A landscape with many valleys, sampled at points; each row gives a point and its height.
A ball rolls from a point to whichever of its 2 nearest points has the largest drop for the distance, and stops where none of them is lower. Distance is the straight distance between rows; heights are no part of it.
j759 h=19.6: [ -4   7  -6  17 -12   4  11  -3 -11   2 -46 -14   2   0   4 -30  38   6
 -23  -1  21 -52]
j721 h=60.8: [ 27  -9   9  18  -2  -3  22  -2 -39  30 -11 -19   9 -19  12  21  21  16
 -23 -18  25  69]
j450 h=13.3: [ -1  -1 -15  33 -23  18 -24 -23 -36 -32 -18   7  46  -2 -25   4  15  -4
  36  27 -12   8]
j682 h=9.6: [-26  -3  -3  31 -22  15  12  31 -17  46 -44 -10 -14 -17  -2   0  -8  25
 -53 -10  29 -60]
j488 h=19.8: [-26 -23  -1  26  -2   9 -12 -14  -7 -15 -14  -1  49  23 -14   2  -9 -41
  52 -13   0 -34]
j374 h=60.0: [-18   6  -9 -60 -34 -38  -4 -46   3 -25  37  20  14 -12 -18 -33 -37 -22
  10  -1 -16  35]
j275 h=35.9: [-17 -61  -5 -23 -16 -23  21   7  15 -19  28 -17 -45  37  20  29   9 -32
  13 -12  -7  11]
j766 h=24.1: [ 24  -7 -15   7  29   8  22  20  35  55  18   2 -37  18  -3  10 -20  52
  -5  -9 -18  -9]
j307 h=19.1: [-33 -37  -5 -32  -9  -4  -5  -4  16 -50  21  13 -29   2   5  -2   9 -52
  16 -22  -6 -30]
j891 h=38.4: [  4 -13  -8  15  12   4  16  27  10  32 -10  -7 -46 -11  18  16  16  35
 -54  25   2 -16]
j295 h=58.2: [ 25  -5   6 -83  24 -35   5 -21  -7 -25  -6  75 -30  -8  -7   0 -27  -9
  14   6   7  47]
j869 h=53.2: [-11 -13 -20   4  16   9  -5  -3   1 -77  17  20 -33  -4 -15  -1   1 -14
  27  43 -14  -1]
j898 h=37.3: [ -5 -24  18 -16  16  15 -14  18  -4  -6 -11 -29 -12  39   9  58  28 -62
  -3 -10  15 -16]
j912 h=49.0: [ 16  30   5 -59   6 -22 -14  -3  31 -17  28  11 -28   9 -10  -8 -31 -21
 -16  24   1  -2]
j630 h=28.9: [ 30  -6  13   6  -9  17  16  27 -27  32 -19 -11  -9  -9   0  15  53  33
 -31 -29  18   8]
j617 h=72.4: [ -9   9 -18 -27  19   5   6 -18  -1 -23  -5  61  15 -66  37 -17 -10  -3
 -24   3 -28 -32]
j81 h=21.1: [-23  16 -10  11  -5 -25  -3  -8  26 -22  17  -9 -13   2  20 -20 -27   6
   6  13  -4  15]
j433 h=15.2: [-10  39 -19  14  33  -9  -5  12  30  -9  18  45 -28 -21  -1 -15 -55  32
 -22  27   4  -7]
j177 h=26.5: [ 50 -30  -6 -92 -33 -13   1  -9   4 -15  18  -6  -7   3 -33 -22  18   3
  -5   1 -21   9]
j977 h=21.9: [ -7 -25 -21  24  -4  29 -19   4  -1 -30   2  11  30  11 -14   7  -3 -14
  42 -17 -28 -31]
j308 h=43.5: [-11   2 -29  -6 -17   5   0  -3  11   7   0  19  16 -26  33  10  -2   1
 -48  35 -36 -12]
j661 h=32.6: [  5  20   6  -8 -20 -10 -25   5 -12 -30  13 -21  18  12 -38 -62  24  14
   7  15  -5   2]
j952 h=19.4: [-30  11 -16  30 -18 -18  -8 -20   1 -31 -11 -17   8 -10   7 -31  -5   4
  18  34   5  28]
j628 h=65.4: [ 23  23  17  -5  -4   9   5   9  -2  -4  -2 -12 -24  18 -30 -34  37  39
  23 -22 -10 -12]
j59 h=14.6: [-12 -12 -32  47 -20  24   5  -6 -25  48 -30  10  44 -44   9  12  -7  15
 -16  -9  -1 -21]
j638 h=10.8: [  1   1   0  40  17  25   5  -1 -13  34 -35  11  54  -8  12  -6  -3 -12
  12 -15  16 -53]
j281 h=67.6: [ 62  -7 -15 -45  -2   0   8 -11  34  20  15   1 -42  12 -16  -7 -30  32
  22  -9  -6   8]
j453 h=12.4: [-16 -20   1 -16 -20  -4   4 -15  -9 -38  -8 -25  -7  -3  17 -42  45   4
   9 -18 -18 -32]
j142 h=35.8: [ 14   2   2  -9 -23  -1  -8 -12 -20 -18  13  10  34  -9 -46 -14  14  14
   4  50 -37  22]
j892 h=22.3: [  7  21  11  24  30   9  38   4  26  -7   8  17 -65 -16   2 -22  -1  63
  -5  10   8 -13]
j714 h=44.7: [ 19  31  30  10  30  41   2  13 -17  42  -5   9  45 -26  -7  34 -13  -7
 -39 -17  16  -9]
j660 h=36.6: [  2 -23 -17  25  26   5  25  19  17 -14 -11  22 -54 -31  35   6  13  35
 -38  23   5 -25]
j561 h=38.0: [ -4   0 -16  -5 -30  14 -26 -18 -23  -7  20  10  49 -14 -24 -26  15 -14
  25   3 -43 -20]
j851 h=44.9: [  6 -23  -1  -4  22  16  -6  27  -2   6  15   8  -9  33 -23  72  -6 -36
  10   8  10   6]
j26 h=23.3: [  6   2  16  13  14  21   6 -17 -48  -7   6 -29  46 -30   7  11  11 -13
  -8 -50  20  38]
j702 h=19.3: [ -9  15  -4  -4  -1   7 -10  16   9 -27   4  -5   9   4  -7  -3   3  -6
  11  23 -23 -20]
j946 h=71.8: [-26  26  -4 -35  13 -18   6 -18  -6   0 -16  52 -11 -38  59 -15 -10   2
 -35  -7 -23 -28]
j396 h=27.8: [ 13   3  -3  22  11  13  27  26  13  55  -6   7 -25   2  -1   3   9  49
 -17 -30 -12 -33]
j304 h=66.4: [ 55   4   2 -30 -15   6  20   1  21  10  23  -6 -31  21 -33 -22  18  32
  35 -30 -17  -1]
j792 h=30.4: [ 21  22  40   3  24   6 -24  25  -8   8  -4 -33   6  38 -29   4  19  -6
   9  -3  29  10]
j552 h=16.1: [  3  21  -2 -28 -11  -6  10   2  28   3  -5   4 -13 -13  33 -17  23   1
 -31 -13 -24 -48]
j401 h=34.4: [ 19 -14  24 -29  18  32  -8  26 -36  -5 -14 -22  -5  22  -7  43  55 -27
 -16  -8  14 -19]
j600 h=15.3: [-28 -21   9 -18 -10 -16  25 -27   7 -45  -3  -4 -41   0  40 -25  38  15
  12 -28  -9   0]
j455 h=42.9: [ 25  36  29  13  20  19  -1  28  -4  61   4  -6  18  -3  -3  12  -2  13
 -28 -41  22  15]
j608 h=32.9: [ 15 -36   3 -54 -19 -26   8   1  17 -11  20 -12 -40  22  -4  12  17 -14
  -1 -17  -1   7]
j662 h=45.0: [-16  40 -12 -15   6 -23  -1 -13   7  -6   8  45   7 -40  18 -34 -34  24
 -11   4 -16   3]
j962 h=50.7: [  3 -33 -12  -1 -19   3 -13  21   1 -44  39  10 -18  15 -65 -14  -2 -30
  50  -7  -5  18]
j293 h=20.7: [  2   8  16   2  -9  -9  48  12  14   6  -9   6 -69 -16  -5 -32   5  59
 -35  -2  12 -10]
j483 h=16.6: [-15  20  -4  11  14   3   9  20  18 -11 -32   7 -16 -26  19 -18  -7  -5
 -30  38  25 -62]
j666 h=27.2: [  2  18  23 -10  -6 -13 -20  11   6 -15   1 -48 -24  47 -31 -29  24  -6
  17   0  18  12]
j229 h=23.1: [ 23  10  -3 -64 -32 -16  -1  -7   4  -2  23  -7  14  -5  -7 -33  19  17
 -16  -9 -30   7]
j427 h=19.9: [-26 -30 -11  28  -8  -6   8   0   3 -29  -2 -21 -27  27  37   7  10  -5
  33  -1   7  17]
j938 h=46.2: [  1  47   7 -47  36 -29   2  -3   2 -21  -7  51 -23 -26   8 -16 -19  12
  -3 -13  -8   5]
j232 h=20.2: [-20 -18  23  24  -3   7  -6 -35 -41  -6   2 -16  49   1   4  15   2 -25
  26 -33  14  51]
j820 h=12.1: [  3 -47 -16  -7 -31  -3  -2   6  -9  16   9  -2   6  18  18  30  12  -9
   9 -36 -22   1]
j93 h=12.0: [-16 -19 -18  56 -21   0   6  26 -10  51 -32  13   6 -33  12   4 -21  38
 -45  -9   3 -31]
j312 h=19.5: [  6  -5   4 -10  21  -4  16  12  38  27  22  -6 -43  36  21  11 -15  16
   0  -8 -11 -20]
j669 h=16.2: [-16 -10  -2 -42  -5 -28   1 -18  16 -48  43  16 -30  -4 -21 -19 -10 -35
  35 -41 -16 -13]
j844 h=34.5: [-27   9  24  -9  -4  20 -37 -18 -25   9   7   4  70   1 -34  20 -10 -77
   1   3  -6 -32]
j725 h=11.0: [-25 -31 -11  59  21  22   9  -6 -13  19 -22   1  17  -4  33  16   1   8
  17 -13  13   4]
j507 h=30.5: [  3  14 -21   5 -19 -19  11  -6  14  49   7  24   2 -32 -11  -8 -31  39
 -55  58 -15  27]
j288 h=59.6: [ 13 -24  12  24   9 -11  11   4 -22  40  -1 -33  -2  22  18  29   5   2
  -3 -16  28  66]
j788 h=39.4: [ -8  -7 -27 -27 -27  -9 -21 -21  -6 -41  27  28  27 -27 -21 -16  -4 -18
  15   9 -48  -1]
j125 h=45.5: [-17   1  24  29  19 -13  -9  15  -2 -12 -18 -40 -32  40  12  24  10 -10
  11  23  43  15]
j285 h=48.8: [ 10   8  10  -4  10 -18  31   8  31   7  -4 -32 -75  24  12  -9  -2  30
  -7  20  36  27]
j320 h=61.8: [ 20  -9   2  23  -6  13   5  -9 -52  -2 -10  -2  41 -22  -9  34  19  10
   3  -1   4  63]
j280 h=31.4: [ 33  -1  15 -14  -4  14   4  25 -19  -3 -21 -26  -6  14   1  31  61  10
 -29   0   3  18]
j160 h=34.2: [  0   9   0   5 -27  -6 -21 -10 -25 -25  -2  -7  29  -7 -31 -33  32   6
  -7  18  -5  38]
j612 h=24.0: [ -6   0 -16  28  15 -16   0  -4  32  18  12  -3 -27  -3  15  -9 -42  40
  -6  18  10  27]
j599 h=51.8: [  4 -33 -20   1 -20 -22  -2 -14  11  25  33  -8 -16  36 -17  19 -47 -15
  39  -7   5  49]
j931 h=18.4: [ 20   9  20  57  14  36   6  20 -14   1 -24   3  12   6 -27 -15  19  38
  21 -31  16  -8]
j203 h=32.4: [ -6   2  31 -15  12  28 -31  -4 -41  -8  14 -12  47   9 -35  21  13 -61
  -6   2  10  -5]
j648 h=27.3: [-30  -8 -22  38 -17   4   5  -7  -1  19  -8   8  36 -15  36 -17   0  10
  14 -37 -26 -15]
j104 h=21.2: [-28 -37 -23 -28  10  -1  -4 -18   6 -57   2  26 -13 -23  29   7  -6 -47
  17 -13 -21 -52]
j737 h=33.0: [-15 -10  -9  -1  -7  -1  38  -5  10  16  -4  13 -45 -29  49 -21  20  45
 -48 -26 -19 -38]
j279 h=71.1: [-14   1 -21 -52   3 -32   6 -23   9  -8   5  27  -3 -34  62   1  -6  -5
 -37   0 -20  11]
j531 h=47.2: [ 14   9   2   6  11 -18  -5  20  15  10  -6 -37 -46  43   3  14   8  13
   1  30  20  25]
j679 h=26.4: [ 20  -5   6  21   1  22   2   3 -36  15 -16 -10  25 -13  10   0  29  17
 -12 -52   5  10]
j140 h=21.8: [-21  -9  19  46 -20 -10  15  19  -7  17 -43 -32 -28  -4  15   3  20  25
 -39  -4  34  -1]
j20 h=23.2: [-17   1 -14 -39  -1   5   7 -18   4 -44  -1  26  -6 -19  40 -12   6  -7
  13 -30 -32 -47]
j626 h=43.7: [ 18  36  -4 -49 -15 -22   4 -21  19  22  28  38  19 -30   7 -28 -38  17
 -15   3 -28  14]
j973 h=50.3: [ 27  23   8 -49   4 -31  -3 -14  28 -21   7  -2 -34  -5  -4 -26 -12   8
  -4  22  13  32]
j893 h=36.0: [ -4   0  29 -23  12  23 -30   6 -20   2   1 -23  23  34 -20 -10  25 -42
  25 -47   1 -50]
j920 h=22.9: [ -7  13  39  33  15  25  10   1 -21  46 -34  -8  34 -25  -5 -14   3   3
 -18 -53  48 -42]
j694 h=9.7: [-14 -10   5 -23  -8 -11 -19 -21  -9 -62  16 -13  -4   2 -16 -56  21 -11
  22 -12 -16 -31]
j852 h=70.3: [ -9 -23 -26 -44 -23 -35  15 -29  14  -7  29  27   4 -25  33  10 -14 -10
  -9   5 -37  42]
j801 h=49.7: [ -8 -27 -16  15   3  -6  -4  19  31  16  50  10 -11  32 -34  34 -56 -30
  43  16   0  21]
j273 h=40.3: [ 10   9  12  24  33   2  -9  29  13  83   4 -13  -7  22   9  24 -11  21
 -43 -17  20  15]
j627 h=40.8: [ 28   3 -22  15 -23  11  10  23  -3   4 -15  18  20 -28 -15  -8  29  37
 -27  21 -20  10]
j878 h=12.8: [ -2   5   0 -21 -15  -4 -10 -12  14 -51  33   5  -7  14 -15 -44  -8   7
  31 -33 -30  -5]
j747 h=39.5: [ 22  31  27  26  10  17 -11  -3  -4  34  13  15  35   4 -42  41 -29   3
   8  48 -12  38]
j781 h=56.2: [ 18 -27  14 -16  -9  -5   4  12  -4  -2   6 -29 -40  43 -20  41  18 -26
  18  -2  27  42]
j551 h=57.9: [ 17 -10  32 -10  11  -6   7   8 -20  17  -5 -34 -13  35   7  31  23 -11
  -5 -35  20  31]
j147 h=32.1: [-11  14 -21  32 -19 -35   0  18  15  58   6   7   1 -16  -8 -14 -44  33
 -53  25  12  18]
j132 h=15.1: [-43 -24  -5  26   9 -13  27 -23  22 -15   6  -2 -47   4  59  -3  -6   5
  29 -21 -10 -24]
j730 h=60.9: [ -4   9 -17 -36 -48 -50   0 -53  14  10  34   0  17  -5 -11  -8 -34 -14
  13  24 -22  59]
j545 h=14.5: [-19  30  -6  10   0 -23   0   7  26   4 -21  -5 -25 -18  24 -26  -2  10
 -49  17  20 -15]
j823 h=21.3: [  9  -3  36  32  27  45  11   9 -11   2  -6  -9  18  30 -15   4  26  18
  47 -55  11 -14]
j959 h=17.6: [-25   4   7  33  11  10 -20 -14 -26 -17 -35 -28  46  13  -1 -20   8 -30
  40   6  17 -19]
j349 h=17.1: [  6  -4 -12  31 -24 -22  19  15   0  10 -16  -3 -20 -22   5 -21   0  63
 -19   4  16  37]
j684 h=22.8: [-27  -7  12  27 -30  -2 -21 -23 -26 -20  11  -8  40  16 -24   9  -7 -29
  40  -6   0  46]
j340 h=17.5: [-38 -27  -1   9  -7 -18  16 -26   2 -47 -13 -25 -32   6  60 -16   5 -11
  15  -4   4  -9]
j380 h=29.7: [ 13   3  38 -12  31  32 -19  24 -29 -14  13 -11  15  21 -49  24  16 -29
  18 -16  13  -4]
j158 h=54.1: [-22  -6  -5   4  27   8  12 -12   3 -72  -1  34 -27 -23  20  -2 -28 -16
  35  13  -5 -21]
j944 h=15.7: [-23   3  -6  61 -14  17 -13 -27 -13   3 -17  11  51  -8  -5  -1  -5 -11
  30  17  -9  -2]
j43 h=62.6: [ 23  -9  20   8  12  36   9 -19 -47 -12  11   7  54 -39 -20  39  19  -7
  -7   1 -12  27]
j957 h=18.9: [  7  18  -2  21  58  -1   4  15  33  -9  16  21 -52   1   5  -6 -38  36
   1  25   1 -11]
j138 h=15.6: [  0  47  -1  20  23  15 -20  37  35  13  -4   7   3  15 -10  -7  -9   0
 -14  32   1 -42]
j404 h=23.9: [  7  -4  42   9  41  51   3   3 -13  -1  -6 -12  34  -1 -10  15   1 -10
  27 -49  24 -38]
j205 h=42.1: [  2  11 -43  24 -19  18   8  10   1  22   0  32  19 -36   7   5   1  35
 -30  27 -22  -8]
j797 h=62.7: [ 41   2  -7 -37 -38  -8  -7 -11 -21  38  -3 -15  30  -3 -25  -9  19  12
  -8   4  -9  59]
j968 h=17.4: [-30  17 -15  52 -17   5  -9 -19   5 -16 -24  -4  28 -13  11 -35 -12   1
  17  25   2 -23]
j231 h=42.0: [-29 -12   1   1 -12 -24 -23  -1  -6 -10   3 -29   7  27  12  38   1 -47
   0  31  14  34]
j249 h=26.3: [ -1  20 -15  -6  15 -33  13 -25  25  15   5   9 -31 -14  13 -26 -54  27
  -9  35  21  45]
j128 h=40.4: [-20 -14 -15  26  21   8  -7  13  20  36  -8 -13  -6   2  37   8  -1   9
 -49  16  -5 -27]
j910 h=11.3: [-37 -56 -19  20   2  -1  16  -8  11  -2   3  -2 -16  21  63  22  -6 -12
  21 -30 -28 -19]
j325 h=19.0: [-10  -4  -9  22 -30 -16  24  26  -2   4 -26   1 -39 -34  -3 -29 -10  53
 -50   2  23  -6]
j311 h=39.8: [-19 -28   0  -5 -10   1 -20   4 -12  -7  13 -21  12  21  -5  58  19 -80
  -5  -3  17   7]
j192 h=19.2: [  0  48   2  33  12  31 -11  27   5  35 -14  15  36  -1 -20  19 -18  -6
 -27  32  -1 -27]
j190 h=64.6: [ 38 -12  -1 -20 -24  -3  11  10  -6 -31  -1  -4 -20   0 -21 -40  39  49
  12  -2 -16   8]
j286 h=17.8: [  6   8  12  47  23  28 -12  19 -24 -20 -38 -12  14  -1 -14  14  28 -10
  12  29  36  10]
j794 h=31.0: [ -6  34  21 -10  -3  -8 -34  24  18  30  15 -18  30  30 -29  -1 -28 -31
  16  -6  10 -10]
j94 h=48.1: [-15  -6  24   8   2  19   0 -30 -34  17  -6 -10  81 -24  26  16 -10 -43
  -2 -44   5   1]
j524 h=15.5: [ -3  18  11  48  15  26 -10 -16 -41 -12 -43 -12  49  -9 -23  -4  12 -17
  10  14  34 -19]
j89 h=55.9: [-11 -24   7 -37  20 -17  20 -13  -2 -61  14  38 -72   1  15  14  -3 -11
  26 -30  -2  16]
j350 h=5.7: [  9  -8  -4 -40 -37 -12   7   3   5  32  17 -17   9  15  34   9  30  -7
  -8 -39 -19   2]
j220 h=49.3: [ 13 -29  -8 -10 -19   3 -10  13  -4  -7  40   8  -9  25 -57  24   1 -42
  34 -30  -3  13]
j376 h=18.8: [ 11 -16  -3  -6 -22   6  -7  12 -13 -31   6 -15   8  -4  -8  25  26 -11
  13  32  -8  34]
j390 h=16.0: [  5 -12  -8  34 -10  23 -11  -2 -28 -32 -14   1  10  -9 -22  30  26   7
  26  47 -10  30]
j289 h=22.0: [ 11   1   5 -32  -5  -4   0   7  11 -49  -3 -10 -21  -1   5  -5  31  -2
 -16  21 -12  -9]
j496 h=11.8: [-13   1  -2 -54 -24 -27   5  -6   7  -6   3 -18 -15   3  43  -6  25  -7
 -24 -26 -30 -12]
j124 h=34.8: [-19 -18  -2 -10  37   7  29  -1   1  -3 -20  24 -62 -38  43  -3  11  37
 -54  -4  -1 -36]
j494 h=51.9: [ 12 -15  -8  10  -5   4  -3  17  12 -59  25   3 -18  20 -45   1  -3  -4
  46  30  -7  19]
j500 h=54.7: [  4 -15   9   0   2 -26   1  -4  17 -21   8 -38 -36  50 -16   7 -17 -15
  38   0  28  39]
j899 h=47.5: [ 12  36   0 -66  19 -11  -7  -8   8 -31  10  37 -16 -21  10  -4 -15  -3
 -32  23 -11   1]
j857 h=68.6: [ 43 -16 -30 -54 -32 -15   8 -14  22  16  27   1 -14   6  -8  -2 -23  10
  12 -23 -20  18]
j47 h=29.8: [ 34 -39  -5 -73 -47 -17  -3  -1  -6  -9  20 -19 -19  23 -30   1  38 -29
   6 -32  -9  16]
j214 h=13.0: [-15 -31  -6  17  14 -12   6  12  39  45  21 -14 -22  44  33   7 -25  18
  15 -26 -18  -4]
j50 h=36.9: [ -8 -10 -19  22  21 -23   1  20  37  80   3 -21 -22  23  24   4 -28  15
 -39   5   7   7]
j199 h=24.6: [  6   4  14 -24  -5   4 -13   5  -3 -26  -2 -40 -20  29  -7  -5  37 -17
   5   7  12 -19]
j856 h=63.6: [ 47 -10  -6 -31 -27  -2   3   3  -5   9  -3 -14  -2   7 -31 -31  37  32
   7  -5  -1  51]
j928 h=4.8: [-38 -31  -2  17   2 -10   1  -7  18  40  11 -17   8  33  59  21  -9 -16
  13 -28 -13  -2]
j652 h=15.9: [ 15   0  14  60  36  53   6   5 -23  -4 -50  -1  12  -2  -9   5  13  15
  29 -16  37 -35]
j388 h=19.7: [ 21  32   0 -65 -17 -19  -4   7  24  27   9  -6  -5  -1   5 -27  22  14
 -30 -21 -23 -29]
j379 h=26.6: [ 16  11  59   2  53  41  -7  10 -10  -3   9 -16  21   6 -13  33 -13 -26
  15 -23  25  -3]
j798 h=25.4: [-12 -11 -25   3 -12   2   8  -7  18  -5   6  23  12 -19  38 -16   3  18
  25 -42 -40 -40]
j703 h=16.7: [-17 -23  -5  12 -17   0 -15 -11 -17   5  -9 -18  30   4  31  26  10 -22
  24 -19  -4  21]
j885 h=30.8: [ 11  31   1 -20 -12 -20 -22 -11  13   4  17 -11   3   7 -37 -60  -9  20
  10  -8   0   2]
j837 h=43.9: [-18  -7  21  38  17  -3 -20   6  -8  -2 -15 -24   8  29  27  30  -5 -22
   9  26  32  48]
j237 h=57.1: [ 26 -31   1 -73  18 -19  27 -16   0 -52  13  57 -57  -4 -16   8 -18 -11
  19 -14   4  32]
j227 h=33.7: [-14  29  27 -21  -3   7 -42  15   1  21   0 -21  34  41  -6 -14  12 -49
   5 -23   9 -39]
j736 h=50.2: [ 22  26  16 -38  20 -32  26  -8  30  -4  -4  -2 -71   6  12 -28 -10  38
 -16   4  18  16]
j860 h=59.2: [  7   6  -3 -79   1 -28  -5 -34   2 -32  11  47 -13 -26 -20 -30 -28 -18
  14  -8  -9  32]
j681 h=39.7: [ -2  -8 -14   4  23  29   9   3   4 -11 -23   1  23  13   4   5  17 -21
  27   9 -10 -86]
j881 h=15.8: [ -5  36 -14  -3  11  11 -18  14  19 -32  16  12  -8  -1 -11  21 -16 -27
 -11  64 -13 -20]
j258 h=30.7: [  2  -7  -5  -7   1  11  51   5  15  50  12  14 -48  -8  17 -20  16  53
 -34 -20 -31 -28]
j352 h=47.3: [ 26 -29 -11  -5  -2   8  -3  34   6  16  32  14 -15  33 -50  51 -24 -31
  33  -2   0  29]
j707 h=34.3: [ -7   0 -28  14   9 -45  -2   3  35  86   5 -10 -28  -2   8 -20 -50  39
 -45   8  19  17]
j515 h=20.1: [  0   5  20  54   7  11   7  24 -26   8 -57 -16  -3  -6   3   9  27   6
 -20   3  48 -10]
j690 h=53.3: [  9   1  -1   8 -16 -22 -16  -2   0   2  12 -15   4  33 -30  18 -21 -12
  30   3  19  48]
j718 h=21.5: [ -5  43  -6  57  -5  17  -8  -1  -4  12 -24  19  39 -23 -24   3 -12   4
 -12  59  13 -24]
j978 h=11.7: [ -2  57  -7   6  29   2 -12  16  38 -16  10  11 -21   0 -13 -16 -36   0
 -18  46   6 -18]
j21 h=28.5: [ 13  48  17   8  -8 -25 -30  16  13  28   8 -26  20  28 -25 -36 -13   4
  14  -5  19   9]
j170 h=7.7: [-21 -27  -5  48  21  14   9 -16  -6  15 -43  -1  39   6  36  11 -13 -18
  42  -5  18 -33]
j831 h=14.4: [-11 -20 -22  47  -5  -3   4  11  -9   7 -15  -4  -3  -6  23   4  10  27
  -8   5   7  23]
j822 h=21.6: [ -5 -18 -13 -27 -20 -22  -3 -11   7 -58   6 -18 -28  -4   0   2  13 -15
   8  22   0  29]
j178 h=36.3: [ -5  24  13  -3 -19  18 -38 -16 -23  21  14  11  69  -4 -17  -2  -3 -33
  11 -12 -24 -17]
j557 h=11.9: [-20  15 -10  32 -14  -2   4  32   1  28 -27   2 -19 -18   5  -3 -18  18
 -66  38  31 -31]
j206 h=54.9: [-21 -12   6 -30  31 -16   8 -11 -15 -85  -9  31 -52  -9  23  16 -11 -22
  13  21   2   2]
j17 h=46.4: [  9   0  33  14  30  31   1  -5 -19  23   3 -12  52 -26  38  32  -4 -23
 -27 -37  22  -6]
j492 h=42.6: [-18 -15 -25  -3  19  -4   0   1  18   8   7  18  -9 -15  63  19 -12   2
 -34  19 -20 -21]
j771 h=49.4: [-25  -8   6  13  -8  12  -6 -21 -23  22 -24  -3  68   5  16  28 -14 -51
   6   7  -1 -13]
j106 h=61.7: [ 26  -5 -13 -34 -48 -20   0 -37  -7  25  20  -6  37  -1 -43  -1 -13  -1
  14  15 -18  49]
j902 h=26.1: [-11  44  30  30   5   1 -25   4 -13  15 -11 -13  35   6 -24 -25  -1  -4
   7   2  33  18]
j609 h=42.3: [  4  22 -20 -38 -12 -11   9 -27  16 -11  36  45  18 -34   0   8 -31   9
  -9  41 -49  15]
j164 h=24.5: [  5 -25 -34   1 -13  12  -6  15   0 -27  28  23   4   1  -4  15   1  11
  36 -10 -40  -9]
j665 h=39.2: [ 23  20  -2  10   2  13 -12  23  -9  14  -5  -1  20  -3 -14  12  19  18
  -9  14  -6  17]
j110 h=38.1: [  8  16  18   3  23  35 -15   5 -12   9 -16  -8  40  25 -23  -9  16 -34
  17 -13  -3 -75]
j526 h=21.4: [ -7  -7  16  32  -2  27  23   3 -24  33 -60 -14  16 -13   7 -16  35  12
 -13 -38  31 -62]
j85 h=37.5: [ 14  28  -4  12 -12  11  -7   6  -2  15   8  15  37  -7 -34   5 -11  20
   4  45 -18  26]
j446 h=28.4: [ 11  20 -12  15   4 -25   8 -24  22  33   7  14 -17 -11 -13   0 -47  39
 -25  67   5  57]
j44 h=42.2: [  5  13  11  20  30  22 -17  18   6  30  23   9  26  22 -14  65 -20 -18
   3  25   3  19]
j539 h=18.2: [ -3  37   0  24   2   2   2   4   0 -20 -44 -16  -1 -17  -8 -37  22  -7
 -26  33  26 -62]
j356 h=24.3: [-16  38  32  46  11  17  -6  20  -9  33 -28  -9  42 -12 -16 -15 -10   5
  -9 -21  38 -17]
j29 h=13.5: [  4   5  18  39  50  31   7   1 -25  -1 -51  -9  44  -9  -5 -10   7 -21
  15  -7  50 -41]
j762 h=40.7: [-22  -3 -25  -8 -27  -2  10 -40   4 -28  30  30  26 -37  -8  17 -20  -7
  17  36 -54  17]
j418 h=69.5: [ 17 -15 -24 -41 -13 -24  15 -19  12  -6  18  13 -16 -15  13  -2 -34  20
   8   6 -17  38]

Call two points neighbours if one is among the 2 nearest of the other. Go from one point of each pair to the other, from neighbour to neighbour, staying as low as possible. Name the highest point that can't be avoided.
j450 / j170 -> j892
j232 / j928 -> j275
j928 / j694 -> j340

For each start below, name the point where the ball stops.
j492 -> j928
j94 -> j450
j902 -> j682
j912 -> j29
j617 -> j29
